Each row is a point on a tangle of strands that fork and nearly touch. The rows are in no order.
In the rows, 128 means zero.
Two points are linked if the straight distance between their rows is under 115. Some points are linked to none.
q704: 99; 114; 144; 101; 112; 165; 126; 115; 153; 130; 149; 139; 110; 142; 126; 118; 143; 161; 181; 134; 152; 114; 108; 134; 118; 129; 156; 103; 141; 138; 111; 99; 111; 152; 96; 123; 132; 106; 147
q303: 107; 145; 91; 110; 102; 142; 119; 122; 121; 121; 106; 131; 122; 95; 124; 145; 122; 122; 106; 120; 84; 131; 146; 156; 113; 127; 142; 137; 165; 94; 130; 110; 137; 139; 117; 147; 113; 111; 125
q447: 133; 158; 124; 141; 122; 100; 88; 126; 125; 110; 121; 132; 150; 127; 124; 153; 107; 128; 93; 117; 135; 160; 113; 130; 131; 131; 38; 122; 88; 139; 129; 151; 168; 113; 184; 124; 101; 174; 77
q945: 148; 110; 137; 112; 150; 91; 120; 131; 99; 147; 133; 138; 132; 128; 118; 137; 123; 74; 125; 125; 132; 126; 143; 116; 158; 121; 158; 135; 141; 109; 127; 145; 136; 104; 94; 104; 157; 141; 129
q738: 110; 120; 107; 102; 146; 130; 150; 130; 139; 126; 107; 137; 92; 124; 110; 127; 144; 112; 144; 122; 121; 129; 139; 173; 138; 112; 131; 120; 135; 143; 147; 116; 132; 139; 111; 94; 136; 101; 130
q685: 135; 148; 114; 152; 145; 140; 151; 111; 129; 118; 144; 110; 117; 130; 110; 111; 123; 103; 138; 160; 98; 98; 138; 119; 145; 113; 160; 127; 166; 117; 128; 138; 126; 107; 127; 167; 130; 107; 159
q660: 146; 146; 116; 121; 166; 117; 122; 108; 153; 98; 106; 142; 128; 150; 93; 139; 149; 116; 134; 146; 113; 111; 118; 159; 172; 112; 87; 124; 113; 150; 141; 89; 130; 137; 131; 129; 111; 154; 106
q589: 124; 143; 154; 104; 113; 177; 109; 141; 100; 142; 160; 87; 146; 134; 196; 121; 111; 113; 121; 92; 121; 57; 146; 142; 125; 140; 145; 127; 140; 103; 112; 148; 85; 148; 86; 117; 129; 112; 116
q448: 86; 123; 127; 110; 133; 108; 115; 104; 104; 123; 134; 140; 99; 120; 81; 131; 126; 148; 122; 118; 90; 109; 128; 182; 105; 118; 112; 130; 105; 123; 121; 120; 142; 116; 128; 126; 122; 108; 138
q719: 144; 146; 142; 150; 89; 115; 112; 125; 112; 141; 157; 103; 136; 130; 120; 130; 124; 160; 132; 164; 105; 165; 127; 94; 122; 157; 144; 142; 128; 93; 134; 140; 111; 121; 133; 185; 99; 130; 163
q399: 123; 111; 167; 128; 161; 120; 107; 114; 77; 142; 144; 126; 169; 131; 141; 155; 123; 109; 137; 90; 105; 106; 132; 135; 155; 121; 144; 167; 96; 101; 120; 129; 123; 108; 70; 115; 139; 143; 139
q695: 118; 146; 142; 151; 121; 92; 142; 152; 110; 194; 116; 146; 147; 141; 166; 113; 149; 105; 127; 158; 142; 139; 116; 78; 158; 110; 164; 112; 126; 146; 162; 124; 126; 74; 128; 139; 148; 146; 118
q338: 143; 110; 138; 147; 116; 65; 127; 120; 134; 161; 101; 127; 168; 142; 146; 144; 146; 124; 120; 123; 149; 184; 145; 92; 122; 117; 137; 155; 120; 106; 112; 103; 137; 93; 152; 123; 128; 143; 123
q203: 112; 120; 161; 87; 111; 136; 117; 147; 115; 172; 115; 141; 134; 111; 179; 130; 132; 86; 121; 91; 143; 101; 130; 128; 125; 116; 154; 102; 135; 131; 120; 135; 126; 128; 92; 68; 154; 126; 98
q15: 115; 149; 145; 110; 109; 118; 128; 143; 86; 168; 139; 111; 108; 131; 137; 127; 120; 104; 123; 118; 105; 93; 133; 162; 145; 122; 169; 109; 124; 109; 156; 160; 124; 103; 83; 122; 134; 112; 160
q558: 148; 130; 155; 122; 120; 125; 129; 144; 118; 169; 125; 114; 155; 155; 150; 150; 144; 102; 133; 154; 154; 142; 122; 86; 166; 121; 136; 104; 114; 153; 125; 147; 131; 140; 130; 105; 164; 144; 114
q587: 123; 137; 136; 135; 130; 120; 115; 108; 109; 131; 149; 117; 113; 146; 114; 126; 117; 120; 116; 124; 96; 104; 136; 165; 127; 122; 139; 137; 102; 116; 148; 130; 145; 98; 94; 137; 115; 109; 147
q903: 123; 128; 117; 157; 159; 122; 143; 117; 123; 112; 121; 150; 100; 136; 126; 118; 132; 141; 144; 128; 122; 117; 127; 122; 119; 142; 157; 150; 141; 138; 162; 62; 114; 77; 131; 157; 100; 125; 150
q937: 149; 117; 140; 135; 81; 101; 101; 110; 115; 160; 149; 119; 101; 135; 110; 117; 102; 133; 95; 142; 118; 137; 145; 131; 104; 163; 166; 102; 148; 79; 126; 183; 105; 123; 120; 148; 122; 113; 157
q455: 104; 124; 143; 148; 114; 116; 112; 127; 118; 138; 161; 140; 155; 125; 130; 128; 135; 143; 140; 114; 126; 136; 126; 89; 105; 124; 114; 158; 116; 144; 118; 119; 151; 93; 142; 155; 127; 136; 125
q364: 139; 102; 124; 121; 114; 65; 106; 118; 151; 134; 100; 124; 133; 131; 119; 134; 128; 154; 120; 125; 163; 199; 139; 116; 96; 122; 144; 137; 122; 89; 92; 104; 125; 130; 165; 106; 128; 140; 134
q184: 149; 90; 109; 125; 154; 86; 116; 103; 163; 97; 105; 134; 114; 136; 111; 138; 138; 177; 164; 132; 162; 180; 124; 132; 119; 126; 135; 143; 122; 111; 102; 103; 114; 146; 158; 124; 120; 130; 144
q542: 128; 101; 117; 106; 103; 159; 124; 126; 152; 129; 121; 154; 118; 114; 90; 138; 102; 125; 115; 160; 141; 165; 119; 137; 108; 150; 129; 113; 128; 154; 123; 164; 136; 172; 153; 100; 150; 139; 112
q914: 81; 119; 103; 132; 128; 165; 133; 143; 126; 102; 118; 155; 94; 90; 149; 151; 111; 136; 136; 100; 167; 142; 130; 123; 103; 113; 117; 147; 135; 165; 133; 126; 157; 140; 145; 111; 141; 106; 120
q295: 110; 117; 137; 96; 120; 142; 116; 113; 134; 124; 143; 145; 109; 138; 143; 88; 141; 157; 155; 110; 148; 93; 124; 143; 78; 153; 147; 115; 140; 109; 99; 98; 79; 140; 110; 106; 116; 101; 124
q136: 146; 136; 122; 141; 121; 122; 130; 117; 141; 124; 122; 109; 136; 145; 96; 127; 115; 105; 114; 176; 103; 148; 124; 115; 150; 100; 166; 111; 171; 127; 131; 154; 161; 106; 128; 163; 147; 121; 141
q669: 162; 112; 146; 124; 147; 155; 151; 154; 161; 115; 118; 107; 138; 132; 141; 142; 159; 120; 149; 136; 165; 103; 122; 116; 174; 119; 102; 118; 116; 157; 115; 131; 129; 183; 113; 100; 154; 149; 117
q282: 140; 165; 126; 135; 127; 122; 112; 129; 133; 99; 125; 136; 147; 136; 124; 130; 121; 115; 89; 108; 126; 116; 119; 114; 134; 127; 59; 117; 105; 142; 119; 122; 156; 107; 158; 136; 105; 156; 85
q967: 137; 119; 127; 165; 127; 127; 132; 122; 135; 98; 172; 82; 102; 159; 139; 139; 119; 134; 135; 123; 154; 117; 136; 114; 119; 106; 113; 115; 88; 146; 123; 145; 156; 109; 138; 143; 123; 104; 144
q919: 150; 102; 131; 149; 165; 100; 138; 109; 149; 102; 124; 97; 144; 115; 101; 125; 143; 157; 144; 151; 127; 147; 125; 138; 151; 84; 137; 160; 109; 146; 104; 126; 162; 158; 144; 159; 143; 118; 159
q386: 114; 131; 133; 93; 100; 184; 115; 125; 123; 131; 151; 127; 113; 120; 164; 98; 127; 139; 147; 108; 127; 84; 144; 145; 88; 166; 153; 121; 149; 101; 119; 106; 73; 166; 111; 130; 103; 100; 124
q707: 119; 109; 103; 118; 95; 144; 127; 112; 165; 116; 141; 139; 76; 153; 99; 129; 126; 139; 149; 169; 143; 144; 119; 146; 124; 143; 134; 95; 154; 154; 140; 147; 111; 156; 137; 145; 120; 112; 140
q999: 116; 177; 128; 128; 115; 144; 120; 142; 110; 135; 108; 148; 154; 107; 142; 136; 142; 127; 89; 118; 104; 128; 122; 131; 135; 142; 85; 127; 119; 131; 144; 110; 149; 108; 137; 151; 106; 141; 106
q139: 109; 104; 111; 95; 97; 129; 95; 122; 129; 128; 132; 154; 98; 99; 105; 146; 103; 118; 113; 131; 170; 150; 125; 147; 77; 140; 120; 99; 113; 149; 119; 155; 144; 140; 156; 89; 151; 144; 97
q594: 100; 136; 122; 122; 121; 144; 122; 91; 148; 102; 137; 133; 148; 138; 91; 126; 109; 149; 119; 138; 112; 115; 114; 126; 97; 123; 103; 108; 151; 150; 103; 122; 150; 120; 131; 137; 149; 137; 120
q905: 150; 102; 113; 99; 141; 130; 127; 126; 152; 94; 101; 144; 121; 121; 131; 124; 117; 145; 100; 104; 133; 125; 134; 131; 92; 169; 119; 121; 151; 99; 98; 110; 92; 161; 143; 92; 112; 151; 117
q947: 132; 137; 129; 132; 108; 160; 140; 146; 111; 144; 121; 145; 115; 107; 148; 87; 141; 138; 130; 121; 148; 150; 132; 106; 98; 159; 144; 123; 130; 95; 125; 131; 77; 137; 156; 153; 128; 114; 134
q652: 122; 131; 139; 92; 112; 182; 136; 137; 124; 142; 139; 101; 141; 131; 191; 94; 131; 116; 143; 95; 109; 57; 145; 161; 119; 151; 162; 116; 156; 94; 118; 117; 73; 180; 92; 114; 122; 101; 112
q468: 133; 122; 119; 116; 156; 136; 162; 143; 145; 113; 91; 131; 115; 111; 122; 145; 141; 93; 139; 124; 133; 113; 132; 156; 162; 94; 128; 126; 145; 141; 133; 135; 159; 158; 95; 80; 151; 117; 119
q536: 135; 111; 147; 120; 103; 143; 174; 142; 143; 154; 115; 109; 125; 168; 98; 103; 144; 139; 151; 159; 89; 100; 104; 192; 149; 114; 124; 95; 112; 145; 141; 151; 105; 174; 131; 103; 146; 111; 161
q963: 119; 132; 116; 164; 135; 146; 157; 115; 116; 145; 128; 122; 120; 129; 134; 121; 127; 140; 143; 141; 101; 133; 128; 120; 136; 128; 185; 149; 163; 98; 167; 115; 119; 115; 105; 170; 121; 105; 190
q431: 139; 104; 145; 133; 118; 106; 104; 122; 133; 103; 178; 85; 121; 151; 130; 157; 105; 122; 123; 104; 152; 106; 145; 104; 118; 122; 124; 128; 99; 124; 101; 154; 151; 107; 106; 124; 122; 128; 144
q193: 128; 159; 147; 117; 102; 127; 106; 147; 82; 165; 169; 125; 117; 130; 157; 111; 127; 96; 118; 135; 108; 97; 137; 115; 145; 157; 150; 97; 144; 109; 161; 168; 106; 96; 89; 137; 126; 144; 147
q641: 138; 129; 121; 169; 173; 105; 148; 123; 143; 92; 115; 140; 145; 131; 125; 123; 137; 145; 130; 114; 153; 152; 118; 75; 137; 131; 117; 168; 136; 156; 122; 96; 116; 94; 175; 146; 115; 144; 114
q428: 158; 127; 152; 124; 120; 148; 160; 145; 137; 143; 125; 113; 119; 159; 134; 132; 157; 112; 133; 150; 160; 120; 120; 124; 169; 104; 106; 90; 91; 161; 133; 141; 127; 149; 140; 110; 142; 126; 112
q297: 132; 116; 117; 124; 87; 143; 147; 143; 138; 154; 139; 124; 108; 149; 113; 128; 128; 130; 130; 191; 129; 171; 119; 145; 144; 134; 150; 114; 147; 136; 154; 170; 109; 147; 130; 143; 136; 105; 152
q818: 136; 143; 162; 119; 94; 139; 113; 153; 86; 165; 154; 127; 110; 130; 167; 116; 104; 135; 104; 136; 108; 121; 132; 118; 149; 177; 164; 97; 166; 111; 163; 189; 73; 114; 107; 151; 132; 144; 160
q655: 130; 112; 157; 120; 129; 127; 108; 125; 96; 137; 117; 115; 168; 117; 120; 178; 116; 120; 121; 117; 105; 155; 115; 154; 176; 107; 137; 164; 111; 105; 127; 145; 154; 128; 78; 122; 148; 140; 151
q105: 118; 126; 121; 165; 134; 120; 127; 111; 130; 108; 166; 100; 149; 128; 128; 113; 110; 140; 148; 107; 111; 79; 139; 106; 86; 113; 150; 155; 129; 99; 92; 123; 144; 123; 116; 160; 117; 111; 159
q940: 144; 111; 129; 101; 109; 128; 154; 153; 118; 166; 90; 134; 120; 108; 116; 129; 120; 99; 127; 132; 124; 175; 141; 158; 152; 120; 169; 130; 139; 110; 137; 167; 111; 160; 121; 91; 171; 106; 154
q494: 122; 92; 106; 92; 153; 100; 119; 97; 154; 94; 87; 131; 114; 123; 94; 152; 116; 166; 113; 112; 135; 145; 128; 159; 98; 148; 108; 117; 144; 108; 94; 114; 120; 173; 165; 76; 129; 162; 118
q332: 128; 140; 128; 117; 113; 122; 82; 135; 116; 118; 113; 157; 140; 110; 138; 142; 87; 125; 75; 98; 133; 156; 115; 145; 101; 132; 54; 115; 94; 142; 136; 167; 194; 105; 148; 100; 121; 167; 76
q955: 128; 113; 128; 137; 152; 156; 148; 125; 118; 143; 117; 130; 112; 116; 145; 126; 124; 144; 161; 113; 128; 149; 129; 110; 131; 143; 199; 150; 171; 83; 142; 125; 95; 137; 105; 150; 127; 95; 172
q358: 98; 135; 121; 148; 117; 124; 145; 146; 120; 180; 101; 154; 138; 116; 156; 103; 163; 119; 114; 131; 128; 142; 119; 103; 116; 106; 150; 117; 132; 147; 162; 102; 149; 91; 138; 136; 153; 119; 106
q283: 110; 113; 145; 151; 92; 103; 90; 131; 104; 140; 193; 106; 150; 158; 161; 144; 108; 129; 127; 98; 140; 109; 151; 90; 107; 111; 136; 137; 98; 115; 120; 165; 142; 75; 110; 138; 123; 146; 131
q508: 126; 104; 131; 127; 90; 136; 162; 114; 144; 134; 139; 116; 99; 175; 93; 114; 124; 162; 132; 160; 114; 113; 113; 194; 121; 127; 100; 87; 88; 148; 139; 168; 129; 172; 147; 114; 130; 121; 145
q705: 140; 144; 160; 141; 122; 97; 122; 153; 101; 186; 128; 141; 155; 132; 153; 131; 167; 99; 123; 151; 147; 151; 113; 80; 168; 131; 115; 131; 96; 149; 141; 118; 127; 98; 143; 126; 158; 150; 104
q99: 123; 123; 146; 111; 173; 105; 92; 115; 115; 147; 160; 121; 166; 132; 133; 138; 133; 115; 164; 90; 113; 81; 133; 127; 130; 126; 141; 159; 98; 107; 111; 84; 129; 102; 55; 111; 117; 135; 127
q862: 131; 124; 121; 148; 181; 75; 121; 97; 138; 92; 108; 115; 147; 114; 76; 132; 130; 162; 128; 148; 111; 149; 113; 165; 158; 88; 98; 170; 100; 145; 113; 105; 148; 134; 159; 137; 134; 148; 134
q513: 107; 142; 103; 115; 200; 106; 134; 91; 127; 103; 118; 114; 112; 112; 90; 126; 144; 150; 150; 121; 89; 89; 121; 175; 127; 112; 84; 149; 123; 117; 117; 93; 117; 163; 153; 123; 119; 141; 143
q591: 160; 151; 105; 133; 159; 119; 128; 143; 138; 105; 134; 107; 141; 136; 155; 138; 134; 76; 129; 107; 146; 92; 158; 87; 128; 120; 106; 121; 129; 116; 114; 110; 143; 135; 110; 119; 113; 117; 91
q728: 82; 131; 117; 89; 150; 129; 138; 119; 107; 141; 116; 154; 71; 114; 112; 108; 136; 145; 149; 110; 104; 101; 138; 200; 101; 125; 125; 126; 121; 135; 150; 122; 105; 135; 128; 94; 124; 101; 133
q532: 129; 154; 118; 135; 137; 88; 115; 152; 131; 85; 177; 151; 154; 108; 125; 141; 106; 100; 143; 69; 138; 110; 139; 84; 127; 156; 71; 189; 114; 128; 104; 136; 147; 105; 146; 114; 95; 135; 98
q602: 162; 119; 134; 123; 91; 110; 121; 146; 122; 139; 144; 151; 102; 128; 137; 95; 138; 129; 108; 150; 157; 155; 131; 103; 114; 163; 134; 94; 116; 110; 134; 152; 82; 111; 155; 141; 116; 134; 134
q853: 115; 120; 112; 150; 135; 117; 133; 118; 143; 131; 107; 137; 158; 138; 100; 136; 134; 127; 110; 170; 101; 167; 116; 120; 132; 93; 158; 142; 171; 159; 133; 122; 181; 108; 141; 153; 151; 117; 111
q279: 103; 132; 120; 110; 96; 141; 101; 137; 124; 115; 128; 144; 119; 83; 124; 146; 84; 113; 87; 118; 142; 144; 130; 140; 91; 130; 85; 110; 108; 156; 117; 173; 169; 139; 159; 99; 144; 147; 85
q895: 129; 126; 136; 102; 116; 145; 133; 141; 108; 134; 130; 156; 125; 109; 151; 109; 120; 107; 91; 104; 135; 94; 143; 141; 107; 140; 138; 108; 135; 141; 124; 137; 110; 114; 108; 89; 152; 125; 115
q603: 141; 132; 129; 124; 101; 118; 114; 117; 146; 119; 120; 161; 153; 120; 79; 110; 109; 120; 90; 145; 122; 132; 126; 117; 101; 144; 103; 102; 160; 149; 106; 147; 140; 110; 149; 132; 148; 161; 100
q515: 123; 160; 123; 147; 131; 165; 127; 151; 99; 122; 139; 153; 167; 102; 162; 101; 116; 102; 124; 88; 121; 98; 132; 87; 112; 150; 102; 150; 134; 136; 150; 116; 118; 94; 123; 157; 129; 137; 92
q613: 129; 126; 133; 116; 62; 144; 107; 137; 131; 161; 120; 102; 141; 132; 135; 134; 111; 134; 79; 130; 104; 144; 131; 152; 102; 137; 141; 83; 122; 103; 109; 173; 135; 144; 126; 131; 145; 127; 128
q436: 139; 147; 141; 110; 110; 184; 141; 149; 117; 126; 121; 131; 144; 147; 141; 142; 124; 87; 116; 115; 124; 115; 113; 143; 164; 126; 98; 108; 128; 142; 143; 154; 147; 133; 89; 116; 118; 138; 103
q770: 124; 139; 118; 127; 166; 102; 106; 107; 136; 117; 139; 112; 148; 141; 133; 140; 141; 96; 152; 118; 112; 92; 143; 129; 140; 107; 144; 138; 116; 111; 128; 60; 139; 102; 75; 132; 99; 126; 128
q778: 102; 165; 127; 106; 113; 163; 135; 139; 128; 139; 102; 152; 142; 131; 116; 129; 134; 130; 111; 140; 100; 143; 103; 153; 143; 131; 79; 113; 131; 177; 167; 127; 146; 131; 153; 127; 125; 138; 93
q870: 106; 130; 131; 114; 169; 110; 116; 99; 155; 115; 119; 119; 122; 141; 99; 143; 151; 140; 148; 138; 134; 102; 108; 155; 158; 95; 70; 103; 87; 168; 116; 105; 143; 159; 150; 105; 123; 152; 96
q499: 135; 165; 133; 137; 115; 158; 112; 171; 101; 143; 149; 152; 141; 112; 156; 122; 133; 118; 99; 118; 123; 123; 122; 108; 144; 165; 89; 126; 112; 136; 165; 135; 102; 94; 117; 159; 106; 152; 109
q638: 132; 127; 113; 141; 132; 152; 180; 136; 138; 132; 79; 114; 127; 126; 130; 134; 137; 153; 108; 146; 115; 179; 115; 149; 139; 121; 150; 143; 154; 125; 146; 119; 141; 148; 144; 133; 134; 104; 155
q644: 136; 114; 107; 171; 141; 80; 131; 112; 141; 112; 127; 110; 92; 135; 124; 99; 143; 150; 167; 158; 158; 151; 136; 121; 118; 91; 148; 137; 104; 115; 110; 104; 136; 131; 178; 162; 112; 87; 155
q611: 108; 123; 116; 136; 146; 124; 120; 92; 151; 108; 101; 128; 159; 128; 88; 148; 114; 154; 111; 144; 104; 164; 99; 136; 112; 102; 121; 135; 154; 148; 108; 125; 174; 124; 156; 137; 153; 141; 109
q994: 120; 142; 137; 121; 88; 156; 136; 151; 129; 164; 118; 154; 135; 128; 124; 108; 151; 129; 115; 175; 113; 151; 98; 107; 139; 159; 129; 108; 155; 146; 149; 119; 93; 106; 122; 149; 127; 157; 120
q956: 159; 124; 140; 130; 79; 133; 122; 149; 110; 156; 140; 130; 101; 123; 141; 103; 104; 137; 82; 152; 125; 142; 126; 122; 122; 173; 150; 84; 145; 104; 137; 187; 76; 125; 131; 141; 131; 138; 140
q330: 131; 109; 121; 125; 99; 154; 126; 113; 142; 104; 175; 135; 107; 152; 100; 116; 106; 135; 131; 162; 162; 129; 112; 113; 121; 143; 132; 92; 161; 167; 119; 157; 111; 129; 125; 143; 156; 126; 134
q352: 109; 136; 118; 158; 129; 125; 120; 147; 122; 120; 139; 164; 157; 102; 160; 118; 122; 136; 127; 82; 141; 115; 137; 73; 93; 146; 100; 154; 118; 145; 140; 103; 127; 86; 148; 150; 120; 144; 99
q802: 134; 160; 140; 111; 127; 161; 101; 142; 101; 139; 136; 113; 156; 129; 187; 115; 113; 99; 110; 80; 104; 79; 147; 128; 124; 154; 144; 131; 143; 91; 131; 135; 107; 112; 79; 122; 110; 139; 110
q825: 112; 112; 123; 127; 120; 156; 162; 150; 120; 142; 92; 114; 102; 126; 134; 157; 125; 157; 117; 122; 129; 177; 120; 161; 117; 111; 146; 142; 135; 145; 158; 154; 158; 132; 136; 103; 140; 88; 153
q568: 140; 114; 105; 147; 147; 88; 134; 114; 126; 129; 139; 113; 97; 131; 134; 120; 131; 129; 162; 138; 147; 128; 146; 109; 126; 115; 166; 133; 117; 92; 117; 124; 126; 130; 128; 145; 125; 99; 156
q143: 132; 157; 111; 114; 169; 117; 124; 106; 148; 113; 120; 123; 127; 145; 112; 134; 159; 109; 150; 139; 86; 88; 123; 165; 155; 108; 112; 128; 103; 120; 141; 57; 138; 123; 100; 126; 94; 142; 117
q596: 117; 133; 139; 138; 143; 133; 166; 124; 126; 143; 112; 117; 118; 129; 120; 112; 152; 150; 159; 153; 115; 126; 110; 151; 127; 95; 159; 142; 110; 145; 156; 86; 126; 124; 127; 138; 146; 103; 157
q232: 138; 113; 127; 125; 157; 168; 168; 144; 137; 115; 85; 120; 129; 123; 146; 133; 133; 146; 125; 122; 133; 150; 121; 129; 148; 127; 166; 131; 166; 117; 129; 116; 115; 150; 103; 118; 134; 118; 157
q412: 155; 120; 115; 147; 172; 107; 143; 134; 155; 61; 112; 135; 159; 114; 132; 145; 124; 152; 135; 89; 147; 134; 139; 76; 125; 142; 111; 176; 148; 123; 98; 109; 131; 125; 152; 129; 109; 147; 129
q316: 125; 140; 161; 130; 128; 155; 173; 132; 129; 154; 111; 108; 117; 150; 106; 97; 145; 136; 158; 154; 101; 93; 101; 159; 150; 110; 148; 117; 115; 162; 148; 124; 121; 145; 118; 115; 141; 108; 165
q251: 141; 91; 118; 104; 103; 128; 139; 143; 151; 134; 117; 147; 99; 121; 101; 128; 117; 106; 149; 149; 153; 176; 128; 147; 127; 131; 154; 116; 136; 123; 126; 170; 115; 193; 135; 90; 162; 121; 144
q181: 129; 155; 106; 127; 157; 142; 139; 156; 91; 126; 132; 168; 121; 87; 146; 105; 126; 78; 127; 113; 143; 108; 140; 99; 135; 145; 112; 142; 128; 125; 139; 131; 118; 127; 128; 126; 133; 114; 97
q472: 121; 117; 136; 151; 99; 102; 98; 122; 93; 153; 172; 113; 120; 137; 141; 129; 101; 136; 114; 123; 124; 115; 144; 99; 104; 139; 161; 112; 140; 94; 109; 178; 131; 95; 112; 157; 135; 130; 151
q387: 131; 157; 129; 159; 125; 102; 125; 159; 125; 111; 186; 140; 183; 105; 166; 114; 107; 125; 135; 57; 147; 103; 146; 50; 105; 162; 92; 179; 124; 129; 119; 128; 112; 84; 140; 132; 108; 148; 101
q66: 154; 127; 83; 132; 118; 126; 134; 143; 156; 117; 128; 128; 93; 137; 128; 138; 130; 93; 109; 144; 148; 166; 152; 107; 139; 146; 125; 110; 157; 107; 136; 131; 107; 130; 148; 146; 97; 129; 124
q170: 131; 131; 132; 155; 129; 154; 129; 124; 119; 97; 159; 92; 101; 148; 131; 131; 110; 174; 107; 114; 134; 103; 131; 157; 110; 128; 92; 120; 89; 143; 129; 138; 145; 113; 134; 141; 100; 117; 147
q799: 122; 134; 116; 163; 172; 105; 148; 109; 124; 127; 105; 118; 107; 132; 114; 108; 139; 156; 151; 160; 120; 130; 120; 149; 144; 110; 146; 158; 113; 154; 163; 65; 120; 115; 157; 157; 128; 117; 156
q482: 109; 129; 129; 127; 175; 106; 134; 86; 115; 108; 121; 128; 119; 126; 67; 128; 127; 160; 131; 142; 84; 123; 112; 200; 148; 98; 94; 134; 103; 138; 133; 117; 138; 134; 140; 120; 129; 133; 145
q469: 146; 157; 151; 116; 100; 180; 111; 143; 105; 111; 122; 120; 143; 147; 146; 154; 104; 110; 92; 120; 114; 146; 116; 153; 154; 132; 91; 135; 111; 109; 137; 170; 157; 122; 104; 144; 101; 143; 115
q754: 133; 129; 135; 133; 95; 121; 113; 116; 133; 144; 141; 155; 134; 137; 104; 101; 133; 146; 91; 177; 118; 147; 106; 108; 103; 148; 131; 89; 155; 155; 133; 127; 121; 96; 140; 150; 143; 154; 122
q383: 157; 102; 141; 124; 151; 127; 128; 118; 141; 84; 118; 132; 131; 127; 112; 147; 113; 159; 104; 105; 143; 152; 133; 104; 110; 169; 117; 152; 144; 127; 106; 127; 115; 132; 145; 117; 117; 158; 140
q653: 146; 128; 151; 133; 151; 122; 126; 121; 170; 110; 123; 118; 154; 137; 107; 126; 152; 119; 143; 129; 163; 84; 115; 109; 147; 120; 79; 110; 106; 167; 91; 102; 136; 164; 138; 107; 135; 158; 85
q746: 134; 116; 99; 152; 164; 117; 147; 130; 138; 108; 116; 153; 105; 128; 144; 111; 140; 132; 139; 127; 161; 165; 129; 99; 126; 127; 156; 145; 150; 131; 138; 88; 114; 82; 143; 157; 114; 128; 114
q158: 123; 147; 97; 145; 161; 129; 137; 146; 130; 123; 130; 132; 121; 98; 159; 119; 145; 91; 154; 108; 156; 108; 152; 103; 122; 133; 113; 140; 110; 127; 125; 97; 125; 135; 143; 131; 115; 93; 95
q291: 140; 105; 159; 156; 125; 81; 119; 150; 110; 182; 121; 133; 183; 140; 165; 156; 158; 123; 120; 107; 151; 155; 133; 59; 146; 124; 121; 164; 97; 119; 133; 121; 140; 93; 147; 129; 142; 162; 102
q930: 125; 116; 121; 125; 127; 155; 149; 111; 136; 100; 145; 108; 93; 159; 110; 121; 116; 170; 133; 123; 114; 84; 132; 179; 107; 141; 95; 101; 117; 140; 129; 143; 118; 163; 140; 124; 112; 118; 141
q578: 109; 138; 127; 135; 90; 151; 140; 149; 125; 169; 137; 136; 124; 143; 137; 111; 135; 123; 125; 171; 116; 162; 106; 90; 146; 134; 174; 111; 166; 133; 155; 142; 101; 107; 119; 167; 134; 121; 148
q863: 125; 106; 109; 122; 175; 102; 131; 101; 156; 95; 79; 131; 127; 100; 95; 135; 140; 154; 143; 140; 147; 157; 125; 139; 119; 119; 112; 148; 146; 131; 96; 102; 129; 174; 173; 109; 142; 144; 133
q518: 132; 106; 137; 101; 99; 144; 160; 150; 128; 153; 89; 110; 110; 127; 124; 152; 129; 147; 122; 120; 119; 172; 129; 188; 148; 133; 136; 135; 129; 129; 158; 162; 123; 179; 113; 88; 139; 96; 158
q152: 135; 96; 135; 123; 135; 125; 113; 110; 156; 127; 129; 107; 104; 135; 130; 141; 148; 153; 159; 133; 153; 124; 132; 128; 128; 114; 163; 120; 138; 100; 106; 124; 119; 157; 98; 119; 120; 101; 157
q766: 103; 147; 109; 112; 177; 110; 116; 96; 118; 99; 137; 137; 111; 102; 93; 131; 140; 138; 163; 127; 99; 120; 130; 146; 118; 141; 105; 163; 118; 125; 143; 73; 110; 132; 133; 138; 102; 128; 138
q906: 123; 110; 148; 94; 138; 141; 119; 140; 132; 136; 115; 132; 143; 101; 164; 133; 125; 99; 149; 109; 153; 100; 143; 116; 124; 121; 168; 130; 143; 113; 96; 119; 124; 161; 89; 73; 147; 125; 108
q598: 146; 112; 112; 173; 141; 88; 141; 106; 145; 132; 111; 92; 131; 136; 125; 110; 138; 143; 141; 186; 128; 161; 129; 136; 152; 75; 165; 159; 120; 127; 121; 117; 146; 141; 159; 168; 141; 99; 156
q294: 155; 136; 91; 130; 129; 135; 132; 140; 156; 94; 126; 103; 119; 143; 153; 150; 132; 97; 127; 127; 148; 126; 156; 105; 139; 130; 122; 104; 144; 117; 126; 114; 140; 126; 119; 132; 80; 120; 113
q334: 105; 149; 131; 171; 115; 115; 121; 123; 130; 116; 176; 110; 166; 125; 135; 130; 126; 129; 156; 103; 108; 102; 145; 79; 109; 101; 132; 182; 121; 110; 118; 129; 157; 100; 141; 180; 108; 133; 136
q214: 125; 161; 150; 110; 124; 169; 132; 128; 125; 112; 117; 164; 140; 141; 116; 131; 128; 107; 126; 124; 125; 101; 105; 154; 152; 111; 59; 104; 111; 164; 145; 129; 150; 138; 113; 104; 130; 143; 78
q13: 125; 132; 140; 132; 101; 113; 106; 115; 129; 134; 146; 110; 146; 118; 116; 138; 131; 140; 139; 140; 122; 151; 129; 100; 124; 132; 124; 140; 108; 117; 97; 133; 124; 135; 156; 156; 121; 122; 142
q925: 132; 109; 118; 98; 153; 154; 137; 147; 153; 116; 103; 131; 134; 84; 148; 159; 130; 102; 145; 111; 145; 117; 139; 132; 144; 123; 134; 142; 140; 122; 112; 123; 146; 185; 80; 70; 134; 126; 116

A fork is a point with three links. Follow the links from the first point to the second and name the forks in between, in order.
q594 / q532: q999, q515, q352
q143 / q930: q705
q802 / q930: q482, q448, q956
q895 / q193: q448
q591 / q825: q515, q999
q332 / q591: q999, q515
q436 / q638: q999
q602 / q766: q956, q448, q482

Follow the links from the first point to the second, and from the first to the third. Name the last point that the two ways share.
q431 / q589 / q925: q448
q99 / q338 / q358: q705
q644 / q895 / q193: q448
q139 / q469 / q181: q999
q294 / q105 / q853: q515
q719 / q685 / q294: q515
q295 / q766 / q906: q482
q542 / q436 / q591: q999
q947 / q925 / q412: q956
q704 / q799 / q766: q482

Name the points in between on the shortest way along the links from the first point to the second, in order.
q448 / q930: q587, q15, q193, q818, q956, q937, q472, q283, q431, q967, q170
q591 / q940: q158, q181, q515, q499, q999, q282, q447, q332, q279, q139, q542, q251
q603 / q778: q594, q611, q853, q136, q685, q963, q955, q232, q638, q825, q518, q940, q251, q542, q139, q279, q332, q447, q282, q999
q652 / q728: q386, q295, q704, q152, q568, q644, q598, q919, q862, q482, q448
q472 / q494: q283, q431, q967, q170, q930, q508, q536, q316, q596, q799, q903, q746, q641, q412, q383, q905
q184 / q655: q364, q338, q291, q705, q558, q428, q669, q653, q870, q660, q143, q770, q99, q399
